Each scene shows the same named points in several views. A view is turned or mirrored, shifted and resized as a whole, has a little noise and may leave points out.

Scene 1
View 1
(242): [ 37 -13 -12 -33 -25   5  28 -13   4 -12 -25  -2 -32 -26   5  -1  30   7
   2   4 -13 -20 -11 -11  -1  17  11  32  -1 -14 -24 -46  -8   1   5  18
  13 -27  -5   7   0   6 -16   0  25 -12  16   1  -2  -1  15  -4  20 -20
   7  13  14]
(113): [ 15 -21  -4   3  11   3  25  12 -16 -17 -27  -7 -27  -8  -4  -2  18  -5
  24  -6   1  13  -6  -8   7  14  -6   0  -3 -18  -4  -6  -7  -2  13  -6
  -6  -5   5 -12  -5  -8 -19   0   2  -9  17  -9  19   3   9   2  12  -9
 -14   9  -9]
(228): [ 15 -14  11  -7  -7 -13  26  -2 -11 -22  -7   8 -38   2   3   9  15  -5
  15 -18 -24   4 -12  -1  13   9   5  20   4  -9   6 -27  -9  -7  14   4
  10 -31   3   4  -9   1 -24  -1  15 -14  16  20  10  10   7  -4  15 -14
   9   1   2]
(71): [ 32 -19  12 -52 -28   0  21 -19 -14 -15 -19   3  -7 -11  -1  12  40  32
 -12  -4 -26 -34 -10  -1  -2   6  20  26   4  -7 -32 -71 -18   6   6  28
   1 -44   2  10   3  50 -19  -1  31 -30  10 -19 -32   6  20 -23  24 -22
  21  16  28]
(63): [ -2 -18   7   9   5 -19  42   3 -24 -35 -12  13 -49  -4   4  19  16 -15
  23 -34  -9  19 -10   4  14  -1   2   1  -6 -10   8 -18 -11  -3  24   6
   5 -21   7  -6  -7 -10 -27  -7   2 -16  24  25  36  10  23   8   4 -14
   5   0 -16]
(91): [  1 -20  31 -11  -2 -22  27  -2 -29 -26 -10  16 -23  12   0  27  21   4
   8 -34 -33   5 -13  11  13  -3   8   9   5  -3   5 -37 -15  -2  21  10
  -2 -46  11   2  -7  22 -22  -8  12 -25  16  13   3  14  15 -12  16 -16
  18   5   5]
(2): [ -1 -15  -5 -25 -28  19   9   5   6   4 -21 -12  11 -19  -6 -29   1  31
  -1  -2   1 -23  22  -5 -20   9 -11 -15   1   8 -25 -17  13   7   3  -5
  -8   9  -9  -2  -5   7 -12  -2  11 -17  23 -33   2 -14  22 -11   9 -11
 -21   8   7]
(112): [  2 -11  -5 -18 -25  10  14   0  10   3 -15  -4  -3 -16  -1 -22   2  19
   1  -4  -2 -16  13  -3 -12  11  -8  -2   3   9 -16 -18  11   3   5  -3
   1   0 -10   1  -6   1 -16  -1  14 -12  22 -17   7 -13  15  -7  10 -11
 -13   6   6]
(47): [ 15 -26  23  -8  16 -11  27   7 -32 -20 -21   1 -14  14  -5  18  24   9
  12 -14 -24  14 -14   1  13   2   8   4   7 -13  -4 -26 -18  -2  16   3
 -12 -35   9  -6 -10  21 -20  -2   8 -21  16  -6  -4  10   8 -10  21  -9
   5  12   7]
(31): [  4 -19  25 -14  -6  -3   8   8  -7   3 -10  -1  17  19  -4  -6  -7  24
   3  -7 -29  -4   3   3   3   6  -5   2  17  12   1 -15   2  -5   6  -7
  -7 -22  -5   5 -11  15 -11  -1  14 -18  15  -9  -9  -3   1 -21  24  -9
  -9   4  16]
(30): [  5 -15   3  -3  -7   4  14   9   8   2 -10  -4  -5   2   1 -23 -12   9
   9  -2 -15   1   6  -4  -1  16 -13   4  12   9   2  -2  11  -6   3  -9
   1  -5 -11   1 -12 -15 -17  -3  13 -10  16   3  12  -9   0  -8  16  -7
 -16   1   3]
(32): [ 21 -20  10 -15  -4   0  20   1 -13 -12 -20  -1 -17   3  -1   2  19  10
   9  -6 -18  -1  -6  -1   4  12   3  15   6  -9  -9 -27  -8  -4   9   3
  -2 -27   1  -1  -7  14 -19  -1  17 -16  18  -2  -2   2   7 -10  20 -11
   1   9  11]
(169): [-10 -13   2  12  -1  -4  23  11 -11 -20 -20  -2 -22  -9  -3  -8   4  -6
  22 -26   3  16   6   0   2   7 -12 -17  -8  -1  -3   3   4   4  18 -12
  -8   7   1 -10  -9 -14 -19  -6  -1 -10  26  -5  34  -3  20   7  -1 -10
 -16   5 -15]
(76): [ -5 -18  28  -7  -5 -11  14   6 -10  -7  -4   7  -1  20  -2   1  -8  15
   7 -19 -29   2  -1   8   5   1  -6  -2  16  15   9 -13   2  -5  15  -5
  -5 -27  -4   7 -12   5 -19  -5  11 -19  19   5   5   1   6 -13  16 -10
   1   1   7]
(244): [ -9 -21  36 -20 -14   3  -1  10   0  18  -4  -4  42  30  -9 -18 -19  39
  -5  -1 -31 -12  13   9  -9   1  -8 -11  29  28   0 -15  10  -5   1 -16
 -12 -17 -10   9 -15  22 -11  -1  16 -22  17 -24 -21  -6   0 -29  27  -8
 -15   3  23]
View 2
(242): [-18   5  39  10  26 -38  16 -15 -15 -18 -51  17  17 -38 -29   0  15   6
 -36  30 -53 -14   4  -7  43  40   9  25   0 -24  20  46  26   3  44  -4
  -5 -34 -20  -1  11  64 -44  15  55  15  19   2 -28 -37   8   7   2  32
  43 -29 -28]
(113): [-39  -3  19  12  29 -21   3  26 -29 -20   5  26  -5 -20 -45  12  13   1
 -14  -2   2 -12 -25  -1  33  36   2   7   1 -16  13  52 -18 -29 -10  -4
 -15  -6  24  -4   6   6  18   4   4   1  -6   0 -35  11 -28 -17 -25  15
  15  19  -8]
(63): [-36  12 -15   5  -1 -46 -30  33 -34 -25 -29  35  20 -26 -14   1 -14  17
  -5  -2   2 -46 -17   0  13  43   1  32  16 -32  28  54   7 -56   8 -27
 -17 -14  53 -31  18   0  17  15  15  46 -26 -23 -68  20 -33 -27 -22  23
  44  46  23]
(47): [-25  43 -19  -2   4 -13 -19  35 -13  12 -43   9  -7  25   8  13   7  35
 -16   8 -14 -23  -3 -18  19  20 -30 -18 -37 -37   3  28  26  -5  31 -37
 -44 -37  40 -31  53  24  -3 -26   3  22 -21   5  -8 -15  11 -31  -8  36
  20  25 -31]
(169): [ -8 -16  25  13  15  -7 -23  26 -11 -12 -13  16   4 -21 -31  18 -23  -1
   7 -12   3 -17 -31  27   5  14 -15  35  22  -6  -3  38 -23 -37 -46  -3
   0  11  27  -5   6  -6  53  10 -30 -15  -3  -6 -23 -10 -45 -26 -23   4
  18  21  -9]
(244): [ 46  24  32 -23   8  19  -5  32   1  27 -47  -1 -22   7  41  31  -9  -7
  27   0 -16  16  -7  27  -2  -8 -48   8 -32 -20 -27  -6   0  14 -46 -18
   4 -23 -22  -3  40  44  11 -16 -43 -58  34  19  22 -72 -35 -13  11  13
  -3 -11 -96]
(30): [  8  -4  30 -12  19 -14   8  32 -29  -2 -19  23  -6 -38   3  23  -5 -26
  18  -1  -3   7 -19  28  16  26  -3  36  -2 -23   2  34 -11 -21 -39 -12
  14  -9 -13   8   1  26  10  15  -8 -25  30   1 -29 -29 -54   4  -3   6
   9  -2 -51]
(91): [-16  43 -19 -10 -13 -36 -25  34 -13  -5 -71  17  10   2  20   5 -13  28
   0  13 -16 -40  -3  -9  12  29 -30   4 -20 -40  14  30  33 -21  29 -40
 -31 -36  38 -39  52  26  -7 -11  15  34 -17  -9 -36 -18  -3 -32  -2  33
  39  26 -25]
(32): [-12  21  11  -3  13 -22   3  19 -20  -4 -34  14  -4  -6  -9   5  15   9
 -12  14 -18  -9  -5  -3  32  27 -12   5 -20 -27   8  33  11  -8  16 -22
 -22 -26   3 -11  23  34 -12  -2  20   5   7   5 -19 -20 -12  -7  -1  26
  24   3 -36]
(76): [ 14  25   7 -22   4 -11 -20  42 -21  11 -52  16  -3 -14  30  21 -17  -2
  21   2  -5 -16 -14  15   3  13 -29  20 -17 -36  -2  20   5 -20 -22 -36
  -5 -20  11 -17  34  28  14  -9 -20 -11  10   0 -23 -28 -34 -22   0  18
  20  21 -47]
(112): [  5  -8  41   7  21  -9 -10   9  -5  -7 -29  14   3 -21 -23  16 -11  -8
   0   5 -20   0 -20  22  16  12 -15  30   7 -11  -5  25  -6 -12 -24  -1
  -1  -4  -3  -5  13  28  22   8 -12 -26  14   2 -12 -38 -28  -6  -3  15
  21  -6 -38]
(2): [ 13 -26  68  16  35   6   0 -15  13  -1 -31  -1   3 -27 -44  23  -7  -9
  -8  10 -35   3 -12  33  11  -8 -25  32  20   2 -13  19 -18   7 -37  14
  14   4 -24   9   9  38  20  12 -19 -46  29  15  14 -64 -20   5  -2  14
  20 -28 -53]
(71): [ -9  35  32  11  13 -21   0 -23  15   2 -93  -3  15   8  -9   6  19  35
 -41  41 -77 -18  23 -11  34  15 -28  -5 -28 -26   6  19  54  31  65 -15
 -27 -43 -11 -22  51  75 -55 -11  45   6   8  12  13 -74  40  -1  21  51
  45 -35 -57]
(228): [-25  19   6   2   7 -28  -6  24 -28 -13 -40  17   9 -15  -9   6   2   8
 -14   7 -10 -22  -4  -7  26  38  -9  15 -11 -33  24  40  17 -19  20 -22
 -20 -27  21 -18  28  30  -6   1  23  17  -2  -4 -38 -13 -15 -17  -9  32
  34  15 -19]
View 3
(76): [  5   6   8 -37   8  15  55  -1  17 -19 -15 -10  -5  13  18   0  19  18
  14  31 -20  24  23  21  24   8   1 -12 -21 -39 -16 -14  26 -16 -27 -14
  -8   6 -12  -6   8 -26   8  13 -19  36  21   8 -35  -1 -12  41  -8 -31
  -1   0 -21]
(30): [-19  17 -32  -7  -1   4  53 -15   7  -5  -8  26  13  17 -10   0  20  12
  41  26  -3   8   7   5  26  23   1  -6 -19 -50 -28  -9 -27 -12 -22   9
  -1  -9 -16  -7 -14 -27 -17  -9 -34  56  12 -49 -35  28  -9  33 -21 -23
  -4  -9   3]
(47): [ 41  19  24 -34  19  22  19   8  12   6   2 -22 -18 -13   9  -3  17   9
 -12  15 -15  -9   3  10  18  -4  -4 -21 -21  -1  -6 -26  15  17 -32   7
  -7  18  -1  -1  18 -18   9  34  -5  -9  22  33 -34 -44 -20  -6 -35  -3
 -10  21 -14]
(63): [ -9  -1   3 -32  42  38  48  15  43  10  56  -9 -15  -4  16 -31  29  -7
   4  27  23  20 -14   8 -11  35  -1 -20   3  -6  51 -47   7 -32 -26  22
 -24  20 -32   4   7 -52 -11  34  -8  -1   6  13 -19 -39  18 -43 -18 -34
  14  -2 -29]
(244): [ 30   5  -1 -29 -22 -16  34 -27 -29 -25 -69   3  20  32   1  40   1  32
  20  17 -44  14  31  19  58 -18   0   6 -44 -55 -62  21  29   2 -19 -27
   9  -6  11  -5   3  -1  16  -9 -33  57  16 -17 -39  35 -51 100  -6  -6
 -12  -7  -7]
(169): [-26  -6 -27 -25  43  21  27   8  17  17  27  14  33   9  -4  -1  18 -17
  31  10  19  10  -4   0  -1  41   1  -6 -10 -14  34 -37 -31 -24   5   9
 -11  -8  -9  19   1 -46  -6   4 -29  12 -25 -29  -5   4   5  -7 -11 -19
  14 -38 -14]
(112): [  4  -2 -29  -8   7  -5  31 -20  -6   8   0  11  18  22 -10  11  11   3
  22   6   5   5 -10  16  24   1   1   8 -19 -26  -2 -15  -8 -19 -13  16
   1   8 -12  -2 -12 -19 -13   2 -26  40  11 -23 -24  26 -12  33 -19   0
   9 -27  -2]
(31): [ 25  14  -2 -27  -7  -1  39 -13 -10 -14 -33  -1   0  14   4  16  10  23
  11  19 -27   3  16  12  33  -7  -5  -5 -35 -37 -43  -2  16   2 -27  -6
   3   4   0  -4   7 -12   6  -1 -33  43  23 -10 -41  12 -29  52 -19 -11
 -11   3  -4]
(71): [ 84  -1  20   2 -27 -39  12 -54 -17  17  -4 -12 -46   6   3  -8   3  19
 -35  14  -7 -26 -54  60  45 -77  -2   8 -19   1 -20 -14  55  16 -64  46
  15  71 -29 -25 -10  30 -17  32  19   8  87  55 -46  -1 -36  28 -33  55
  -8  25   6]
(113): [ -7  14 -18 -12  27  23  23   9  19  19  32  11  15  -2 -17 -15  17  -9
  19   5  11 -11 -10  -1   2  24  -8 -16 -14   0  15 -36 -40   1 -20  27
  -3   0 -10   6   1 -31 -12  13 -23   7  -2 -20 -20 -19  -5 -24 -40  -7
  -9 -11  -3]
(242): [ 31  11 -19  18 -17 -15  39 -33  11  24  33   8 -32   3 -12 -31  17   6
  -8  18  20 -16 -51  41  26 -40  -6   8  -6  -5  -8 -29 -12   1 -63  65
  11  41 -45 -23 -28  -1 -44  21  -3  28  78   1 -42  12 -13 -10 -44  31
  -5  14  15]
(32): [ 28  15  -1 -14  -2   5  32 -11   8   9   6  -2 -15  -2  -2 -14  20   8
  -2  14  -6 -14 -17  17  24 -13  -3 -12 -13 -12 -13 -26  -1   9 -41  28
   4  20 -10  -8   1  -9 -16  23  -8  21  31   1 -38 -17 -21   8 -36   6
 -15   8  -4]
(2): [  5 -13 -43   1  -1 -26   9 -41 -31  15  -8  34  42  45 -24  29   0   4
  23   2   4  -7 -25  21  36 -21   1  28 -33 -27  -5 -10 -14 -14  -1  13
  11   7  -6   2 -22   0 -14 -12 -25  42   0 -34 -18  63 -23  56 -11  27
  13 -47  10]
(228): [ 21  10   3 -22  18  12  41  -2  26  13  25  -7 -18  -3   3 -23  21   8
   0  18  11  -1 -15  22  14   1  -7 -14  -6  -5   7 -33   0  -5 -40  27
  -4  21 -29  -8  -4 -22 -13  23 -10  13  32   8 -32 -22  -3 -13 -29  -5
  -3  15 -14]
(91): [ 38   4  34 -43  17  16  41  -3  29  -7  10 -31 -39  -9  26 -18  21  16
 -20  30  -8  14  -3  31  18   0  -1 -15  -8  -5  13 -32  51 -12 -42  10
 -18  35 -24 -11  18 -24   6  36   1   6  36  49 -35 -48  -5  -1 -17 -25
   0  18 -31]
View 4
(30): [  6  10 -15   1 -16 -11 -10 -20  12 -21  27   6  12   1 -39 -28   1  26
  21  25  10  18  -1   9 -18  17 -31  37  24  49 -11   4  25 -16  -7  -6
 -10 -18  -7 -25  -5 -32 -20   0 -12 -19  13   1   3  12   1  -1  14   4
   8   4 -15]
(76): [  2 -19   6   7 -20 -17   6 -23   8 -17  13 -10  10   4   4  -9  -5  50
   6 -15  11  24  16  -5   1   7 -32  12  30  37  15 -19  13  -6 -16  10
  -1   0  12 -19 -29 -13   1   9  -3  -8  -2   2  18 -10  -9   8   4 -29
  17   0 -41]
(2): [  0  -8 -17  15 -33 -12 -37  19   7 -22  -6  -3  28  20 -49 -18  -1   1
  37  15  17  -5   1 -13   2  34  -1  15  28  26 -45   1 -20   5 -13 -23
  21  -9   3  19   3 -32 -13 -15 -14   2 -12 -20  22  30 -17  -7  -4   5
  12 -18 -24]
(71): [-32 -46  22   8 -19 -26   0  20 -59   6  20 -29   5  -2  -9  45 -19  28
  24  30  -2 -42   1  52  47  -3  -4 -88   8  13   0  21 -91  12   0 -19
 -13  43  36  -7 -61 -48 -33 -10 -10   0  -4 -10  69  20 -22 -27 -22 -46
  37  22 -48]
(91): [-24 -32  27  16  -2 -12  23  -6  12  -1  16 -14 -13  -7  37  26   2  56
   4 -15   2  13  42  20  21  -7  -5 -36  24  24  39  -8 -21  -9  -9  21
 -27  29  20 -38 -61  -2   7   5  -1  10  -5  -2  44 -29 -19  -3  -2 -41
   8   9 -45]
(47): [-21 -34  18  -5 -12  -8   6 -10  24  -4  23 -13 -19  -7  12  23  -9  47
  -8 -15   9  11  26  12  12  -4  21 -23  18  17  31   7 -27 -20   3  13
 -41  25   6 -11 -41  -7   2 -10  -2  13  -5  13  39  -8   0 -31  -3 -15
  14  11 -32]
(112): [ -8   3  -5  18 -15  -7 -20   7  10 -14  14  -2  13   8 -32 -13   5   9
  26  23  10   4  11   7  -1  25 -10  19  22  35 -23   7  -7  -6  -9  -9
   2  -7   1  -8 -12 -30 -13  -9 -12  -4  -4 -13  22  12 -10  -7   6   2
   7  -3 -18]
(31): [  1 -32   5  -9 -35 -22  -6 -28 -11 -13  20 -19  21   4 -17  -9 -14  42
   9  -5  12  12  -6   1   4   6 -22   6  26  37  -2  -5   1  -1 -10  -6
  -3  -3  11  -5 -15 -31 -12  -3  -3 -18   3   6  15  12  -2 -14   2 -19
  27   6 -38]
(242): [-30  14  -9  36   5 -15   4  14 -42   2  50   7  -5 -16 -36   9   7  -1
  33  76 -10 -29  15  90  15   6 -32 -40   4  31  -1  35 -46  -2  -4 -21
 -31  13  13 -55 -51 -57 -44   5 -19  -7  23 -19  53  13  -8  -5  10 -11
   3  32 -11]
(63): [-25  20   7  45  23  10  15  11  58  -4  24  21 -27 -18  29  15  27  25
   4   4  -5  21  64  25  -8   5  11   8  22  32  41   8   5 -33 -11  21
 -45   5  -1 -59 -45   6  17   7 -14  31  -1 -16  33 -42  -9   2  15  -5
 -23   9 -17]
(244): [ 19 -45   8 -23 -58 -31 -21 -35 -25 -25  -1 -32  42  17 -35 -25 -20  55
  21 -16  22  14 -25 -26   5  11 -40   9  32  41 -24 -21   4   8 -17  -8
  30  -7  18  21  -1 -34 -17  -4   3 -35  -4   9  12  30 -12  -6  -8 -29
  42  -9 -43]
View 5
(113): [ -9  -2  -1   0  20  14  -5  12  -9 -14  18  -2  20  14  39  51   0  -4
   8   9 -16  24  13  23  19  26   0   8 -18 -11 -17 -21 -12 -11  33  -4
 -27  10  -7  -7  -3  -2   3 -17 -35   2   2   3  26 -25  25  12  29  15
 -26  13  -1]
(76): [ -8  10 -25  -8   2   7  23   9 -12  -1 -11  14  28  16   8  19 -10   5
  10   5 -10 -33  -2  14 -10 -12  -3   1  -4  10  -2  28  11   4  21  -4
  16   4  -7  -5  -5  -5  -3   3  15 -16  21  -9  33  -7   8 -12  35 -21
 -52   0 -13]
(242): [ -6  12  20   3  -8  30 -24  19  19 -75  37  15  -8   1   4  48  18   1
  -6  -2 -16 -27  30   3  15 -19   7 -11  11 -14 -12 -16  16 -24  24 -25
  -9  30 -46  19  14 -16  -6  -4  -6  31   6 -36  29  -3   5   6  57  25
 -16   1   8]
(63): [-24  -5   1   0   7  18 -15  14   1  20   8 -24  34 -14  55  71   7  14
  -1  -9 -34  10  28   5  35  17 -17   1  -4  -6  -8 -25 -17 -19  46  -7
 -29   5 -14 -13 -10 -27  10 -15 -19  11 -10  15  -4 -27  37   7  70  -7
 -18  14 -32]
(30): [-20   6   6 -19   7  16  16  20 -17 -30  10  26  26  11  26  32 -23 -10
   0  37   1   3   3  25  10   7   5  18 -25  -3  -3  13  13 -10  15 -10
   0  30  -6   0  15   2  -6  -8  -3 -32  28   5  17 -19  10 -12  20   2
 -50  11   2]
(112): [ -6   2 -12 -20   4   4  12  11 -12 -24  16  11  16   7  21  41 -16 -12
   2  21 -10   1   0   8  11  -7  12   9 -12  -1  -9  14   3  -4  23 -13
   4  17 -13  10   9   0 -14 -14  -7 -19   7 -11  35 -12  -9   1  17   7
 -36  16  -2]
(244): [  1  16 -28 -17   5  -3  48   6 -25 -18 -15  33  32  34 -13  -7 -23  -5
  24  11   4 -42 -22  19 -32 -23  12   0 -11  16  -1  51  28  19   8  -4
  37  11   8   0  11  12 -10  11  25 -29  36 -17  53  -6 -15 -17   7 -19
 -65  -7   4]
(169): [-12 -16  -8 -14  14   3   9   9 -17   7   9  -9  28  -4  47  61 -23 -11
   0  17 -24  37   9  10  27  21   2  19 -26   1 -14 -13 -21  -9  34  -4
 -17   9   4  -2  -2  -2  -4 -33 -29 -23  -5   9  17 -26  16  11  22   3
 -28  30 -12]
(91): [-17  10 -17  14   6  11   1   8   6  13 -10  -8  29   2  18  44  23  26
  15 -35 -26 -40  17   1   1  -7 -19 -13  17   1  -1  -3  -3 -10  44   2
   2 -12 -19 -13 -15 -31  14  10   7  28  -2  -7  20 -10  31  -3  74 -21
 -26  -9 -30]
(228): [-10   4   0   5   5  17 -11  16   1 -17  13  -2  20   7  25  45  14   9
   2  -6 -20 -15  21  11  11   5 -12   0   6 -10  -8 -17  -3 -13  35  -5
 -14   9 -20  -5  -8 -14   3  -1  -7  19   1  -6  20 -18  26   7  55   1
 -26   0 -14]
(71): [ 13  22  -9  22 -19   6 -11   4  20 -62  16  12  -9  16 -29  30  31  12
  10 -35 -19 -70  22 -12  -9 -54   4 -28  37  -8 -17  11  17  -6  31 -14
  13  -3 -53  21   4 -22 -12  15  12  53   0 -64  60  13 -17   8  57  11
 -16 -16   6]
(47): [ -5  15 -16  19  20   9  -4   7  -3   3  -3  -6  26  28  20  30  22  22
  22 -25 -16 -22   7  14  -7  11  -9  -9  10   0 -14  -7  -8  -1  37   6
  -7  -9 -12 -16 -14 -13  15   6  -6  31   7  -7  37 -13  28  16  46  -7
 -30  -7 -10]
(2): [ 15  -9 -16 -25  -8 -13  19   7 -12 -46  22  17   3  11   6  39 -31 -24
   1  28  -9   0  -8   3   6 -27  30  12 -18  -4 -12  27   5   2  18 -16
  13  16 -15  27  23   8 -35 -22  -6 -23   5 -25  48  -4 -32   1  -7  15
 -39  16  15]
(31): [-11  18 -12  -6   7   8  21  11 -15 -19  -2  22  28  29   2  12 -11   5
  20   8   0 -29  -2  23 -12  -6   5   1  -7   8  -5  24  17   7  15  -7
  20  11  -4  -2   2   2  -5   8  13 -11  28 -12  39 -12   5  -9  26 -12
 -51  -3  -3]
(32): [ -8  15  -3   9   6  15  -7  16   0 -29  10   5  10  22  12  32   8   7
  12  -6 -10 -23  13  16  -1   0   0  -4   5  -8 -14  -4   7  -6  28  -9
  -3   9 -20   1   1 -13   1   3  -6  16  12 -19  34 -12  17   7  40   7
 -28  -4  -3]
View 6
(244): [ 17  -6   9  23  -8   5  19  -6  -8  10 -20  -4   0  -8   3  -9 -70   7
 -14  39  -5   8  26  -2  17   4   2  18 -14  54 -18 -11   1  -6   9  19
   7   7  -2  -6  -3 -25 -21 -26 -10  12  -6 -21  -8   8 -13   3   2 -25
 -14  -3  -9]
(76): [ 20   5  -5   7   2   3   6  -6   6   5  -8  21   7   0  13   1 -33   2
  -4  14   8   3  12  14  10  14  10  -1   5  26  -5 -15  -9  -4  -3  24
  20   9  -3  -1   5 -13  -6  -9  -9  23   6 -15 -26 -12  -9  -8 -23   1
   3   2  -1]
(91): [ 32  16   0   4   9   1  -4   2  11   3   9  40  14  -4  12  -4  -3  -7
 -13  -4   9  13  -1  10  -4   6   7 -14  14  13   5 -20 -18  10 -10  17
  15  10  -7  11  25 -11   0 -29   8  39  32 -15 -36 -35 -12  11 -44  13
  17  -4   1]
(47): [ 33  11   8   0   3   2  -3   2   4  12   4  24  17 -10   5   4  -7 -15
  -9 -12   8  21   9   3  -9  11  13 -10   7  12  10  -5 -10  17  -4   8
  -4   8   5  13  22   2  -5 -24   1  17  30 -14 -20 -19  -9   6 -21  15
  18  -6   4]
(32): [ 17  13  19   5  -9  -5   4 -13   4   3   7  12   9 -10  -2   0 -20  -6
 -14  10   3  10   8   2  -4   9   5  -3  -6  19   2  -5  -5  -2  -5   5
  -7  -1   3  10  12 -10  -9  -9  -5  16   8  -7 -13 -12  -9   5 -13  -1
  13   3  11]
(2): [  2  16   5  10 -14  -3  28  -9  -9  -1  -5 -12 -30   0 -11   0 -28  14
 -20  30   2   3  10   2  17   4  14  -8  -9   6 -34   3  -4 -13  24 -28
  -6   6 -14  -7   5 -26 -26  16  -9   6 -11  10  14  23 -27   5   6  -9
  -6   5  10]
(31): [ 19   3  13  14  -8  -3   9 -10   0   7  -6   6   6  -6   2  -3 -40   3
  -9  23   3   6  16   3   1  10   1   6  -8  30  -8  -8  -2  -3  -5  15
   3   4  -1   5   3 -15 -14 -13  -8  15   0 -14 -11  -3 -10   3  -7 -10
   1   3   3]
(228): [ 21  17   7  -2  -5  -9  -2 -11  10  -5  14  28   4  -4   2   3   3  -3
  -9  -6  10   9  -4  14  -4  14  11 -21   6  -1   5  -6  -9  -1  -9   3
   0   5  -7  12  24  -7  -2  -4   1  26  15   0 -18 -21  -8   1 -28  14
  23   4  10]
(63): [ 23  20 -13 -16  13  -7  -6  -1  20  -1  10  42   1  13  13  16  28  -6
  -1 -17  18   6  -8  32  -1  23  25 -29  25 -17   6 -11 -19   8  -7   7
  29  14  -9   7  27   6   4  12  -8  28  21   1 -33 -20 -13 -14 -41  35
  27   6  10]
(113): [ 18  13  10 -15  -5 -10   5 -14  16   4   7  11   0   4  -7  18  10  -9
   2  -9  12   9   3  17  -8  21  22 -23   4 -13   2  12  -7   4   3  -7
   0   9   1   3  16  12  -8  22 -13   5  10   6  -4  -1  -7 -10 -10  24
  23   4  11]
(112): [  9  13   3   2  -4  -5  19  -7   1   1  -1   5 -14   6  -3   4 -19   6
 -13  20   7   4   7  12  11  13  12 -11   0   6 -17  -2  -3  -5   7  -8
   7   8  -8  -3  10 -15 -14  15  -9  13  -2   8  -1   8 -20  -2  -9   4
   6   4   7]
(169): [ 15  11 -12 -18   3  -3  18  -9  16   4  -7  14 -16  18   4  23   4   2
   2  -5  13   3   4  28   9  23  29 -26  14 -18 -12   3 -12  -2  11  -6
  27  19  -8  -9  17   3 -12  35 -21   4   6   7 -11  12 -14 -22 -14  20
  13   3   6]
(242): [  6  35  27  13 -21 -23   0 -27   1 -16  33  21  -4 -10  -7  -7   9   3
 -23  15   8   3 -10  -2 -10   8  -2 -20  -9   1   1  -1 -13 -20  -9 -21
 -27  -6 -12  26  25 -25  -6  -2  13  33   5  17   2 -31 -17  16 -23   5
  24  16  28]

Which points are out of place in each view (at most two, in the order of its rows)? Write - if all are in place.
view 1 -> (228), (112)
view 2 -> (47), (169)
view 3 -> -
view 4 -> (2), (242)
view 5 -> (76)
view 6 -> (32)
